Each row is a point on a tangle of strands that fork and nearly touch. The rows are in no order.
In the rows, zero is written as 128.
Two points are linked if the straight distance between their rows is under 109. Some points are linked to none.
J_579: [116 117 122 186 132 176  59 110 141 131 108 108 158  84  35 183 123  84
  87 118 122 159 104 123 125  93 122 200 154 130 143 142 131 199 104 100
  70 104 125 100 129 146 125 139 121]
J_793: [ 46 147 143 107 160  97 112  77 157 163 126 150  64  75  95 199 101 102
 129 106 120 126 143 130 107  84 179 236 157 133 124 149 160 154 129 106
 113 157  93 166  81 119 155 122 138]
J_945: [123 128 161  97 131 108 189 109 140 148 103 139  83 138 167 127  82 148
 130 171 100  75 185 139 154 145 158 101 122 191 117 149 175  98 101 154
 161 179  93 174 137 130 116 151 106]
J_449: [156 128  67 199 115 171 122  55 134  73  97 135 178 216  43 148 143 131
  94 132 135 139 160 146 161 111 123 145 122  50 136  75  60 130 130  74
 118 115 121 115 180 101 118 107 152]
J_631: [176 115 115 101 143 102  85 121 120 143 148 145 126 149 113 135 109 172
 135 103 148 135 156 115 105 105 113 104 116  72 116 117 130  84 157 120
 173 148  97 140 123 121 128 145 149]
J_738: [129 125 148 126 116 139 180 122 123 158 123 123 105 134 163 122 103 139
 134 176 105  96 156 133 153 157 164  78 126 182 113 128 168 108  95 180
 146 137 133 131 138 132 115 139 121]
J_553: [116 136 128 118 122 115 188 169 115 124 148 125 107 130 213  97 157 165
 120 131  92 101 134 128 120 157 140  75 108 174 119 150 126 116 121 150
 121 157 152  96 122 122 140 153 115]
J_47: [103 130 156 169 122 148 115 151 124 128 110 101 165  90 113 151 142  87
 154 137 109 128 101 162 125 147 126 173 179 225 111 160 128 160  92 163
 100  81 148 104 132 197 108 119  92]
J_219: [169 126  98 100 130  73 123 181 117 117 182 162 130 147 132  94 137 141
 116  81 167 141 125 109 115 116  97  93  82  44 118 120  95 101 160 130
 154 147 116 127 110  91 121 134 156]
J_747: [111 106 150 177 141 170  79 116 131 140 106  81 167  87  84 148 118  98
 130 141 112 155 115 143 122 126 136 173 150 159 140 127 153 140 100 138
 111 108 149 119 134 160 139 135 101]
J_624: [166 115 122 167 131 197  99  73 159  99  92 129 132 236  61 141  74 166
 150 141 176  99 160 113 141 161  95  79 116  48 114  70 113  83 158  75
 122 126  98 146 188 122 122  91 152]
J_955: [158 126 135 106 136 101 104 134 117 140 133 125 116 172 145 110 111 197
 166 117 150 111 148 132  75 157 126  52 124 109 123 123 132  45 145 131
 190 168 109 139 148 141 134 141 123]
J_226: [116 139 161 163 149 193 105  85 132 117  91  45 196 116  87 121  86  82
 202 188 140 129 117 171 142 169 148 136 136 164 173  90 202 114  96 179
 110 103 142 131 170 169 129 122  93]
J_728: [141 136 148  92 136 105 165 124 121 151 120 128  96 156 181 116 108 183
 148 140 111  90 167 130 116 157 156  68 106 153 116 137 159  67 110 152
 180 170 104 134 144 129 131 144 108]
J_157: [118 119 135 125 112 134  88 136 134 143 132 135 124  70  85 181 133  96
 106 107 116 154 110 109 141  86 127 189 138 109 119 145 135 183 142 120
  86  96 132 113  96 114 121 121 144]
J_254: [138 116 108 140 111 120 103 162 122 110 144 124 151 102 116 108 181 107
  87 109 147 163 103  95 150  73  87 160 119  88 145 139  82 172 144  88
 119 101 149 126 114 117 110 132 137]
J_921: [162 115  73 185 122 153 106  76 128  84 102 135 188 189  50 133 159 128
  86 133 139 146 156 135 151  92 118 154 124  58 154  90  62 138 127  77
 124 113 131 125 160 100 120 128 151]
J_935: [158 120 145 131 130 170 111 104 131 168 118 117 131 118 120 165  84 123
 108 143 124 139 138 114 156 132 137 113 121 117 117 113 172 118 115 146
 127  96 115 115 141 114 120 119 145]
J_857: [103 139 133 128 102 122 156 174 121 129 143 125 119  94 177 118 171 130
 121 122  94 123 100 125 132 128 112 132 147 188 105 167 113 161 136 136
 102 107 164  95 116 161 117 130 107]
J_36: [124 131 162 160 126 169 154 112 119 142 101  79 151 133 134 112  98 114
 177 189 123 115 125 158 146 174 161  85 137 184 140 106 183 112  92 201
 143 110 154 126 154 162 114 123 114]
J_891: [116 158 120  87 114  95 170 208 113 108 168 159  87 105 201  78 196 136
 125  93  84 119 107 130 100 101 112 127 100 119 126 156 116 161 183 108
  93 155 140  89 103 126 163 130 134]
J_109: [177 125 142  67 124 117 101  90 142 167 117 156  80 149 119 174  70 168
 130 103 144 115 163 123 123 102 132 118 112  86 107 136 177  82 145 134
 177 141  60 144 139 107 133 121 142]
J_367: [103 123 169 124 148 149 115  77 152 184  99 114 104 103 107 182  67 104
 128 135 119 125 164 155 142 133 173 172 140 163 133 133 197 113  86 146
 137 140  84 153 136 145 135 115 124]
J_283: [120 135 176 138 151 174 119  77 139 143  83  58 161 134 103 125  75 107
 201 182 139 122 146 169 144 165 160 128 136 168 163  94 213  90  93 187
 147 123 124 142 160 168 129 112  96]
J_203: [ 95 145 124 110  96 128 130 138 130 136 123 176 105  72 100 207 123  83
 121 124 111 125 103 136 138 120 135 191 167 168  96 164 130 197 115 157
  78  68 113  95  98 145 105 102 121]
J_561: [108 134 128 104 121 109 205 155 123 128 146 152  92 116 202 118 142 147
 125 143  76  85 157 136 139 147 147  98 113 182 108 159 138 132 123 150
 113 161 136 119 121 122 141 153 115]
J_815: [135 145 115  65 126  77 174 168 122 132 156 170  77 120 193 119 140 159
 132 102 104 105 148 118 116 126 143  93  82 111 111 138 137 107 157 131
 146 175 102 118 116 102 141 150 123]
J_560: [168 118  57 118 158  61 103 128 115  97 154 169 179 150  83  92 143 157
 129  88 151 158 180 119  89  64 117 126 115  57 147 145  43 126 168  90
 112 149  97 168  90 153 123 161 176]
J_220: [125 146 125  83 135  85 168 173 105 129 155 156  94 115 198 109 162 160
 133  94  86 113 142 127 101 119 136 110 103 117 116 137 138 113 156 118
 137 179 113 116 112 129 154 158 126]
J_746: [155 125 132 177 110 191 137 102 124 126 107  97 154 173 138 104  93 115
 135 193 159 137  79 116 141 192 121  49 131 132 142  85 137 132  98 139
 130  76 153 115 156 109 109 110 131]
J_726: [152 134 123 105 138  96 126 161 101 132 149 135 113 166 166 100 130 196
 140 110 148 117 137 114  87 169 125  45 106 108 122 117 115  63 137 137
 171 166 116 117 138 118 134 142 124]
J_52: [144 128 101 149  93 151 151 154 123 123 140 114 144 135 150  99 152 102
  85 148 195 155  54  96 169 156  91  87 154 181 135 140  89 184 113 117
 123  83 165  96 142 133  94 125 115]
J_405: [165 129 100  79 120  88 144 176 125 140 169 160 105 137 151 111 129 137
 113  94 145 134 121 102 132 125 114  92  76  67 105 120 120 106 156 152
 152 146 117 114 116  78 122 133 148]
J_256: [139 133 155 117 127 170 139  83 149 169 107 148  95  98 115 205  45  99
 107 146 113 113 155 135 170 136 169 139 133 137 108 130 194 145 107 159
 109 109  73 129 143 124 119 109 157]
J_621: [163 122 122 150 107 172 133 116 118 126 126 119 147 193 143  93 105 132
 106 162 177 135  89  98 144 185 106  44 117 104 129  80 107 116 108 129
 137  89 147 114 157  74 122 109 136]
J_795: [131 131 112 142 123 120 134 161 104 104 139 107 137 163 185  68 163 161
 105 134 157 132  91 102 107 178 105  47 108 131 140 111  80  99 112 135
 154 137 160 107 131  92 132 128 117]
J_640: [126 124 137 151 150 127 121 140 103 104 115  83 162 156 163  74 145 168
 166 155 134 118 107 132  83 193 126  59 123 128 153 102 114  69 117 139
 176 154 174 132 139 137 143 134  94]
J_410: [153 133 113  55 122  81 170 148 130 146 149 173  72 136 172 134 113 161
 134 113 124  96 157 114 129 129 145  83  80 106 103 140 153  94 147 147
 162 167  81 132 134  94 132 145 125]
J_682: [121 105 155 163 149 170  85  96 133 149 102  68 163 111  88 143  99 110
 142 154 118 147 134 147 125 136 150 153 134 143 145 107 177 109 104 147
 132 119 141 129 140 157 137 133 105]
J_969: [132 129 129 145 100 162 116 137 128 148 122 128 131  90 113 176 104  88
 109 136 127 146 105 133 157 134 124 139 158 162 106 147 145 173 109 151
  93  71 127  96 124 141 105 124 134]
J_82: [153 121  91 139 155  79 115 163  98  92 157 145 174 140 144  71 181 155
 125  93 138 154 142 122  72  85 103 105 129  68 157 125  51 118 168  85
 132 149 119 151 103 147 137 157 152]
J_242: [141 127 145 167 120 179 133 110 119 137  96  81 159 152 135 102 101 114
 158 194 139 129  99 134 136 188 135  65 132 150 143  93 160 108 100 165
 138  92 164 120 149 130 112 119 116]
J_812: [162 126 153 118 129 172 131  88 142 173 107 130 101 124 123 183  58 122
 115 142 123 121 153 121 163 137 159 117 120 117 109 115 193 119 111 152
 132 105  86 122 147 115 121 110 150]
J_278: [ 61 149 164 102 138  93 187 149 131  95 127 184  86 110 158 113 170 120
 140 114  41  79 144 166 114 128 132 203 172 200 104 165 132 163 152 100
  70 137 142 129 115 161 159 121 113]
J_416: [153 109  99 150 106 127 111 144 129 106 142 130 168 134 108 103 185 105
  75 113 169 159 108 101 160  90  85 145 116  76 158 123  69 155 129  78
 131  95 143 122 131  94 111 133 141]
J_317: [137 135 118 131 135 107 131 178  97 112 149 118 134 143 193  77 168 167
 109 110 132 134 107 114  95 154 112  65 106 116 129 120  96  97 134 121
 151 149 147 107 122 112 140 146 121]
J_489: [ 75 134 141 102 127  98 119 133 125 133 136 149  87  66 137 161 153 114
 132 100  85 134 128 123 113  84 151 204 139 134 110 147 133 158 153 118
 102 127 132 131  85 140 148 125 138]
J_330: [130 124 115 140 105 128 122 177 127 118 141 119 143 101 147  97 190 111
  94 117 159 157  77  92 159 108  83 134 138 137 136 146  78 179 141  90
 117  95 165 107 127 134 100 125 113]
J_358: [153 106  83 177 127 148  94  97 126  92 107 125 182 150  58 129 173 122
  76 130 134 161 143 123 145  70 112 170 129  72 161 115  65 161 122  75
 121 108 135 129 140 107 117 140 140]
J_292: [164 115 106 164  85 182 146 110 134 109 120 110 171 174 129 107 134  86
  84 143 197 154  62  98 185 162 105  95 134 124 150  96  83 167 106  79
 126  72 139 106 168  96 103 118 135]
J_871: [118 123 157 109 140 115 140 110 132 163 109 123 102 108 155 146 104 137
 139 137  95 116 169 139 134 131 162 135 128 164 112 135 174  93 109 148
 161 155 115 149 133 141 133 134 116]
J_468: [157 129 134  63 130 101 122 105 139 164 131 161  82 123 131 171  91 151
 127 106 126 120 158 120 128 102 143 131 102  90 107 134 170  93 144 135
 174 151  74 147 124 101 130 130 138]
J_313: [102 117 159 161 162 172  84  83 146 155  99  61 163 107  78 161  78  90
 156 150 127 142 141 166 129 140 161 179 141 164 154 113 197 119  84 164
 120 130 121 131 149 166 147 126 107]
J_94: [119 147 117 119 114 110 146 207 118 104 164 130 117 109 192  67 203 132
  99  96 127 141  75 103 123 109  84 122 114 137 130 160  85 174 162 100
 106 128 163  91 112 134 125 125 116]
J_146: [152 122  54 193 133 171 111  36 130  71  88 132 173 218  26 141 130 145
 126 138 127 128 174 167 137 114 134 126 132  63 138  82  58 116 141  85
 126 145 135 132 180 126 115 100 155]
J_845: [ 85 130 140 117 125 125  87 113 134 147 140 143 101  60  75 199 124  93
 117 101 111 147 116 118 125  83 151 214 145 115 122 145 140 181 130 123
  79 112 123 124  80 121 142 118 142]
J_403: [137 133 109 137 124 100 131 189 106  93 160 128 148 138 176  62 200 137
  90  97 155 155  96 103 109 110  87 100 109  94 148 130  55 136 145  95
 140 131 143 115 118 110 129 142 130]
J_321: [168 121  67 169 110 145 105  83 139  97 128 159 140 225  53 116 112 181
 157 118 191 101 168 138 128 150 112  79 116  72 147  90  56  80 171  65
 132 156 122 173 194 104 121 118 195]
J_778: [114 115 143 160 121 145 105 151 119 131 120  93 155  87 137 118 157 119
 124 127 106 144 104 122 126 127 120 146 145 160 124 140 123 138 121 124
 122 102 170 117 124 159 124 138 103]
J_722: [161 120 105 147 116 151 118 115 127 107 139 148 153 215 109 106 114 152
 116 127 194 121 124 107 137 179  90  64 111  60 138  72  70  86 132  99
 141 112 128 136 175  68 130 108 163]
J_823: [149 120 135 143 107 175 120 125 131 156 120 119 132 101 121 167  89  97
 106 141 125 144 113 124 160 139 132 120 137 134 110 131 159 150 112 149
 104  77 123  99 137 122 111 123 144]
J_441: [117 137 149 154 141 135 153 151 103 113 116  74 156 149 183  71 147 164
 154 162 119 111 103 137 104 190 131  64 120 162 146 117 131  90 108 157
 158 147 184 110 134 138 141 139  92]
J_269: [113 131 149 183 128 192  96 109 130 112  92  55 199 106  83 132  97  63
 183 178 136 133  99 171 141 174 135 140 153 188 158 115 177 143  85 172
 106  81 150 113 160 177 115 122 108]
J_341: [135 122 106  93  94 103 128 170 138 132 157 152 108  88 121 133 145  91
 106 100 134 145  95  98 164  90 103 157 100  78 112 146 121 169 165 135
 115 108 149 106  97  92 115 117 153]
J_826: [163 116 107 109 149  83  93 139 111 130 152 145 137 136 131 122 129 175
 134  96 137 146 155 118  85 101 112 111 119  82 126 122 114  87 162 113
 163 157 108 147 112 136 136 156 144]
J_451: [185 110 122  95 142 118  72  94 139 152 133 148 117 166  86 166  75 175
 132 100 153 132 165 119 111  89 109 119 117  63 114 126 150  85 163 119
 163 140  74 145 132 115 129 130 158]
J_761: [166 107  90 138 135 101  99 143 114 109 157 146 164 146 105 104 155 139
 102 110 155 152 150 108 119  94  95 117 111  53 143 112  72 112 146  93
 144 126 127 139 119  99 125 145 160]
J_37: [127 138 174 120 152 154 128  93 133 124 101  66 160 163 123  92  99 156
 218 183 145 105 135 159 114 175 140  80 126 143 160  96 186  50 111 177
 177 145 151 155 156 156 131 114  78]
J_758: [160 118  78  98 162  61  97 131 114 111 157 156 158 125 109 107 139 144
 136  92 124 162 158 110  84  45 114 161 111  48 141 143  75 145 172  98
 111 154  96 158  58 147 139 153 168]
J_604: [148 129 129  74 120 113 153 128 129 162 133 158  85 116 162 149 102 149
 124 131 114 107 160 113 142 125 148 101 103 118 104 134 160 100 130 156
 158 142 102 137 132  99 124 138 128]
J_719: [ 36 154 159 110 140  95 141 123 134 120 121 174  77  71 112 178 138  93
 136 110  80 107 131 137 112 117 154 239 179 179  99 157 125 168 129 122
  76 113 116 138  87 147 142 104 113]
J_40: [148 109 154 120 152 138  86  83 139 144 106  90 140 167 104 128  88 168
 171 145 138 129 158 148  88 134 133 112 134 122 143 115 171  54 124 136
 189 150 113 149 147 157 139 126 103]
J_741: [ 63 136 168 112 167  96 151 105 151 141 102 128  88  90 146 148  99 113
 136 123  89 103 171 163 135 128 160 202 156 189 111 150 170 119 110 124
 137 175 108 182 119 150 146 131 110]
J_466: [142 113 110 127 130 100  93 151 115 116 148 136 143  99 118 118 166 126
 110 106 120 160 125  99 117  57 101 167 114  71 141 135  93 156 153 100
 118 125 137 138  86 119 129 140 152]
J_926: [122 124 132 146 104 142 139 158 115 138 132 107 135 103 164 114 150 128
 117 142 117 134  98 118 137 145 119 103 139 173 114 144 122 136 116 145
 125 103 166 105 124 140 114 140 112]
J_879: [122 111 110 179 131 153  67 125 136 111 111 114 164  95  44 158 159  96
  82 115 131 168 106 107 139  64 109 203 147 115 154 142  99 209 117  82
  81 100 140 114 128 138 110 136 126]
J_315: [132 130 114 142 103 133 146 170 113 112 144 106 137 135 182  73 169 136
  89 135 161 146  71  96 135 150  98  74 125 151 135 131  84 142 118 123
 135 117 168  99 125 108 118 137 110]
J_198: [159 136 163 133 139 190 131  79 146 136  84  94 137 195 108 105  84 157
 207 193 156 108 127 137 114 192 130  47 124 118 147  79 195  62 109 169
 154 115 134 146 160 141 117  82 104]
J_701: [115 134 139 143 127 129 183 157 110 128 134  97 128 141 203  86 151 161
 134 151  97  99 120 139 125 173 139  70 117 188 127 140 135 113 108 168
 137 149 167 100 128 139 139 147 106]
J_116: [145 136 121 120 146  93 129 172  98 122 154 132 128 141 181  88 157 177
 128 102 123 131 128 123  83 143 114  73 112 101 126 121 110  82 148 121
 158 170 129 120 120 133 144 153 125]
J_420: [ 94 128 162 170 133 160 103 130 126 137 109  81 170  85 101 154 120  81
 157 138 111 135 117 162 131 149 140 177 169 208 123 144 150 148  92 167
 103  94 145 119 133 182 128 125  98]
J_563: [135 136 161 118 147 142 125 102 127 122 102  84 146 181 134  93 103 181
 212 170 154 100 130 147  92 193 131  50 126 132 151 102 165  41 118 168
 191 155 144 147 160 151 130 112  91]
J_474: [147 132  96  79 111  93 170 184 128 131 175 156  94 130 175 101 138 126
 109 101 137 126 107 100 142 129 118  85  68  94 105 138 118 126 149 165
 131 145 132 100 110  70 126 135 137]
J_461: [106 120 164 109 133 111 180 103 143 149  97 137  82 121 145 141  70 120
 128 172  99  81 185 150 168 148 159 127 143 200 112 148 178 113  95 162
 141 166  96 181 134 145 113 139 110]
J_755: [145 124  92  83  86 112 189 160 141 141 168 165  78 121 160 129 119 105
 102 122 136 116 102 108 175 126 125  97  86 121  98 147 132 158 148 177
 118 117 140 101 113  74 117 127 141]
J_478: [115 124 131 118 149  98 100 131 118 133 143 127 115  82 139 141 157 134
 133  97  91 157 131 119  95  64 135 188 131 108 125 140 129 149 154 105
 118 146 133 145  74 147 150 142 140]
J_852: [146 118 100 151 110 144 108 111 130  98 134 146 145 227 101  97 123 167
 146 128 198 111 130 120 119 199 101  41 119  76 145  71  56  78 132  85
 142 135 141 159 184  73 132  96 164]
J_139: [ 76 153 134 101 100 106 159 142 128 114 121 193 100  90 114 192 145  86
 134 136  97 106 113 136 127 125 139 207 179 187  89 166 118 196 124 154
  74  80 104 108  92 150 107 100 101]
J_623: [144 139 100 111 114  95 149 198 116  92 177 133 129 142 175  56 177 127
  79  95 174 154  81  93 126 127  85  87  88  94 138 135  67 137 143 119
 140 137 140 110 113  82 124 132 132]
J_143: [ 84 131 148 127 133 138  89  99 150 167 125 137 102  67  82 209 104  94
 116 106 109 143 130 132 122  97 165 211 151 133 120 142 159 167 113 130
  90 123 109 130  94 123 141 120 137]
J_177: [142 124  93 147 135  94 126 175 108  85 160 139 165 143 153  66 205 142
 102  97 150 153 122 113  96  93  90 110 116  74 166 123  42 128 148  85
 139 135 133 136 110 119 131 145 142]
J_440: [167 122 116 139 108 151 130 126 119 119 142 134 153 191 136  89 121 131
  93 136 187 138  95  98 151 171  98  61 111  89 130  90  85 108 115 123
 141 102 139 122 155  60 122 113 146]
J_300: [155 106  85 157 126 117  99 126 119 101 138 134 175 149  91 106 180 129
  93 121 150 157 141 116 124  86  98 138 122  62 154 112  59 134 131  83
 139 116 138 139 129 103 119 145 147]
J_491: [151 123  82 167 101 149 111  94 139  96 132 151 131 237  71 107 121 180
 169 124 200  97 154 138 125 185 112  53 112  79 154  75  50  82 155  68
 129 159 136 174 204  92 128  99 187]
J_296: [102 139 131  78 152  70 124 101 135 146 128 150  75  90 149 166 123 138
 140  96 103 135 154 132  99  74 162 200 126 114 120 146 159 133 150 105
 149 169  92 165  80 126 155 139 143]
J_975: [106 129 150 180 130 194 101 109 132 126 102  73 185 101  84 157  88  58
 173 159 130 127 110 178 133 165 141 155 163 206 141 133 170 155  76 184
  99  81 129 103 150 186 114 122 119]
J_23: [149 128  71 193 136 187 115  31 144  71  81 122 153 231  22 143 115 153
 162 146 133 114 170 171 137 137 126  99 132  70 136  76  74 105 152  73
 126 166 135 157 194 135 115  77 149]
J_657: [174 115 108 142  82 161 153 129 136 112 146 131 161 175 129  95 124  87
  65 122 208 156  63  91 197 149  92 103 115 107 139 112  87 167 120 105
 129  80 138 103 156  79 108 114 145]
J_389: [ 50 157 158 114 123  96 145 137 133 109 114 176  99  83 112 177 153  93
 142 110  76 104 114 142 109 119 144 231 183 191  95 160 115 184 125 132
  68  89 116 120  93 164 128  94  96]
J_218: [127 136 177 139 139 162 161  92 132 153  90  75 140 143 128 114  85 116
 185 190 127 104 152 166 153 167 170  92 134 187 145 104 199  94  89 203
 157 129 127 148 157 162 116 116 111]
J_963: [126 136 108 130 100 132 148 186 125 114 153 116 128 117 170  83 180 121
  85 125 172 154  60  91 154 137  84 104 138 173 129 150  81 178 134 111
 118 101 169  94 130 138 102 122 109]
J_706: [155 118 104  92 103 104 128 171 135 134 163 152 119 114 125 113 137  94
  96  97 152 149  98  98 163  99  95 135  82  60 118 131 117 149 159 135
 131 112 140 108 102  78 112 119 156]
J_609: [158 127 107 171  87 181 147 119 124 115 117 107 164 162 138 104 124  87
  99 168 197 153  49 106 169 174 104  74 148 164 146 111  97 180 103 103
 123  73 153 104 163 119  95 121 130]
J_247: [107 153 121  75 125  88 182 185 114 113 164 172  78 105 202  97 178 140
 135  96  69 100 131 137  98 110 133 133 102 132 120 145 131 147 175 105
 103 168 130 105 107 126 168 147 134]
J_344: [ 85 122 156 172 176 167  80  73 157 164 106  51 154 106  58 171  74  82
 159 138 136 143 139 181 123 123 160 210 149 167 162 116 195 123  76 158
 110 147 114 129 146 167 160 130 100]
J_588: [123 150 112 102 119  99 151 211 110 103 172 141 107 109 192  69 200 131
 114  90 110 135  89 113 111  97  92 124 100 109 136 155  97 160 173 107
 105 146 147  95 104 127 143 130 129]
J_536: [125 138 131 162 100 157 130 146 125 136 116 121 147 101 118 164 123  85
 134 155 124 133  99 154 140 150 125 136 174 214 106 156 140 172  94 171
 101  69 136  94 131 178  92 120 118]
J_228: [ 59 138 161 121 166  95 143 116 143 139 115 126  92  83 147 151 128 115
 144 102  77 116 154 161 118 115 162 217 163 185 113 152 156 132 120 119
 119 159 129 163 106 156 163 127 113]
J_890: [115 130 117  95  93 114 114 166 133 130 146 148 110  73 119 156 153  95
 113 107 129 143  91 105 153  90 110 171 126 118 107 157 121 187 161 129
  92  88 147 101  95 118 116 111 137]
J_168: [151 130 112  94 104 124 180 140 133 154 152 158  79 127 165 143 104 135
 112 141 122 106 136 112 165 136 147  82  94 129  98 135 149 128 125 181
 133 124 123 116 132  86 119 135 137]
J_467: [127 111 134 181 132 179  64 113 138 134 108  95 166  88  63 165 121  91
 101 134 119 159 112 127 128 113 124 179 146 133 141 128 141 166 105 107
  95  98 135 111 134 145 126 140 121]
J_402: [169 120  83 126 137  76 110 160 114 107 179 167 156 153 109  92 148 150
 119  90 175 145 144 112 107 102  92  96 101  46 137 117  62 103 162 105
 144 141 114 148 118 105 125 143 169]
J_102: [178 118 113 132  95 158 150 135 136 126 149 134 140 156 132 113 100  90
  75 120 180 150  70  94 193 143  95  95 106  93 116 115 110 157 124 133
 119  81 138  98 140  71 108 119 150]
J_90: [ 87 128 147 118 155 135  92  73 160 179 125 134  91  84  80 217  87 104
 114 106 118 142 143 132 115  84 171 217 144 119 132 139 172 148 112 121
 108 145  91 140  97 116 148 125 135]
J_50: [ 90 133 143 115 109 125 123 142 133 141 128 141 103  68 123 178 139  99
 119 117  96 128 124 134 137 116 146 183 154 165  99 152 130 164 126 141
  95 100 132 119 103 143 124 119 124]
J_973: [ 68 132 169 110 151  98 162  97 153 144  93 137  81  98 137 153  68 101
 127 149  99  85 180 157 153 146 155 185 161 202 107 152 174 122 103 138
 131 173  90 193 117 144 125 132 107]
J_540: [117 109 140 152 141 128  92 138 121 127 131 106 144  81 132 125 164 127
 119 110  94 158 118 119 107  85 117 172 139 129 131 141 121 140 135 113
 121 124 158 134 104 152 144 144 118]
J_699: [138 114  98 106 155  84  86 129 117 117 146 140 140 105 104 128 152 127
 123 103 113 167 134  98 100  31 119 194 111  58 139 140 100 172 160 102
 106 145 120 146  55 127 137 140 164]
J_241: [100 134 163 122 142 155 118  75 157 181 104 144  92  89  98 210  53  92
 114 129 117 122 159 148 149 129 176 177 150 152 124 137 192 139  91 144
 111 131  74 142 130 126 131 112 140]
J_796: [135 130 151  88 127 101 189 120 134 147 114 149  78 147 179 123  98 167
 137 159 109  78 178 129 140 147 157  78 107 170 119 147 167  85 109 152
 169 174  93 153 142 120 122 150 109]
J_113: [ 92 145 148 120 120 118 190 182 120 116 146 147 110 113 191 100 189 143
 131 117  65  93 119 157 122 136 120 133 147 203 112 174 119 158 140 127
  83 132 168  95 119 159 143 127 104]
J_117: [ 34 152 149 102 155  81 134 101 147 132 121 162  59  69 120 175 117 106
 133 106  96 107 146 129 112  98 175 241 164 152 111 144 145 158 136 103
 102 144 108 163  80 133 157 123 135]
J_248: [160 122 105 122 160  78 110 150 102 118 154 138 147 133 152  93 156 167
 135  93 126 151 146 123  64  89 115 110 128  81 133 127  92 106 166  99
 145 164 114 148  94 155 143 166 147]
J_654: [105 134 151 106 136 111 169 133 119 143 123 129 105 109 182 125 132 147
 136 127  82 105 156 144 127 137 151 125 123 170 107 143 153 103 121 140
 146 161 132 140 126 142 140 148 111]
J_485: [143 120 142 135 148 138 107 116 123 126 111  97 155 166 130  93 122 171
 177 161 142 114 125 132  88 181 125  61 126 113 143  96 135  57 124 137
 180 146 156 141 151 140 134 126 105]
J_92: [116 131 133  67 133  90 122 107 135 155 131 155  79  87 136 178 110 129
 127 108 107 125 156 116 127  91 158 170 115 102 108 135 171 123 149 124
 148 155  91 149  96 110 138 135 139]
J_48: [ 41 156 161  94 148  81 180 143 131  86 119 196  82 108 138 128 157 112
 138 119  48  74 143 153 107 124 134 227 178 194  98 152 126 174 154 101
  63 121 124 132 100 156 159 108 111]
J_35: [123 115 165 121 149 136 106  90 143 168 105  96 123 117 126 153  94 135
 140 134 113 135 159 148 123 122 162 150 131 146 128 127 187  93 105 144
 163 149 108 148 130 145 136 128 116]
J_175: [139 137 163 142 150 189 129  82 141 115  89  69 174 171 102 102  94 130
 217 199 151 115 114 152 118 194 132  66 130 121 171  76 197  72 105 166
 142 119 153 152 162 144 117  91  87]
J_376: [152 127 150  96 131 102 119 116 127 151 119 124 104 164 150 121 102 186
 164 125 133 104 160 140  89 143 135  77 123 131 120 134 156  45 129 138
 198 167  96 141 149 144 133 138 115]
J_158: [140 107  96 180 126 151  82 115 131 100 107 118 172 118  46 142 175 102
  73 121 133 169 124 109 150  59 109 190 134  89 162 135  83 197 119  75
 100 103 139 124 130 121 111 140 132]
J_154: [ 80 144 155 112 127 107 196 164 129 114 138 163 102 104 181 108 174 135
 137 115  48  84 140 163 123 135 127 164 152 206 109 170 130 149 143 122
  81 142 155 117 119 159 151 133 110]

Follow the links from the first point to the second, and from the first to the third. Name the last point that the two ways share.
J_220 / J_451 / J_219 | J_604
J_699 / J_963 / J_402 | J_254
J_410 / J_177 / J_296 | J_468
J_344 / J_269 / J_823 | J_420
J_657 / J_758 / J_955 | J_963
J_102 / J_699 / J_116 | J_963

A fork is a point with three links. Follow the links from the first point to the second and name the forks in between, in order.
J_631 / J_891 | J_468 J_604
J_812 / J_226 | J_420
J_292 / J_879 | J_963 J_254 J_300 J_358
J_657 / J_317 | J_963
J_975 / J_761 | J_420 J_747 J_358 J_300
J_313 / J_921 | J_747 J_358
J_579 / J_812 | J_747 J_420
J_330 / J_579 | J_254 J_300 J_358
J_168 / J_248 | J_604 J_468

A fork is a point with three links, a tip a point with one. Leave the first point through the second and follow the links. Name the first fork or tip that comes.
J_540 / J_778 | J_48
J_468 / J_109 | J_623
J_604 / J_168 | J_300
J_945 / J_796 | J_963
J_283 / J_218 | J_321
J_376 / J_728 | J_228
J_823 / J_969 | J_420
J_389 / J_719 | J_706
J_358 / J_158 | J_747
J_220 / J_247 | J_94
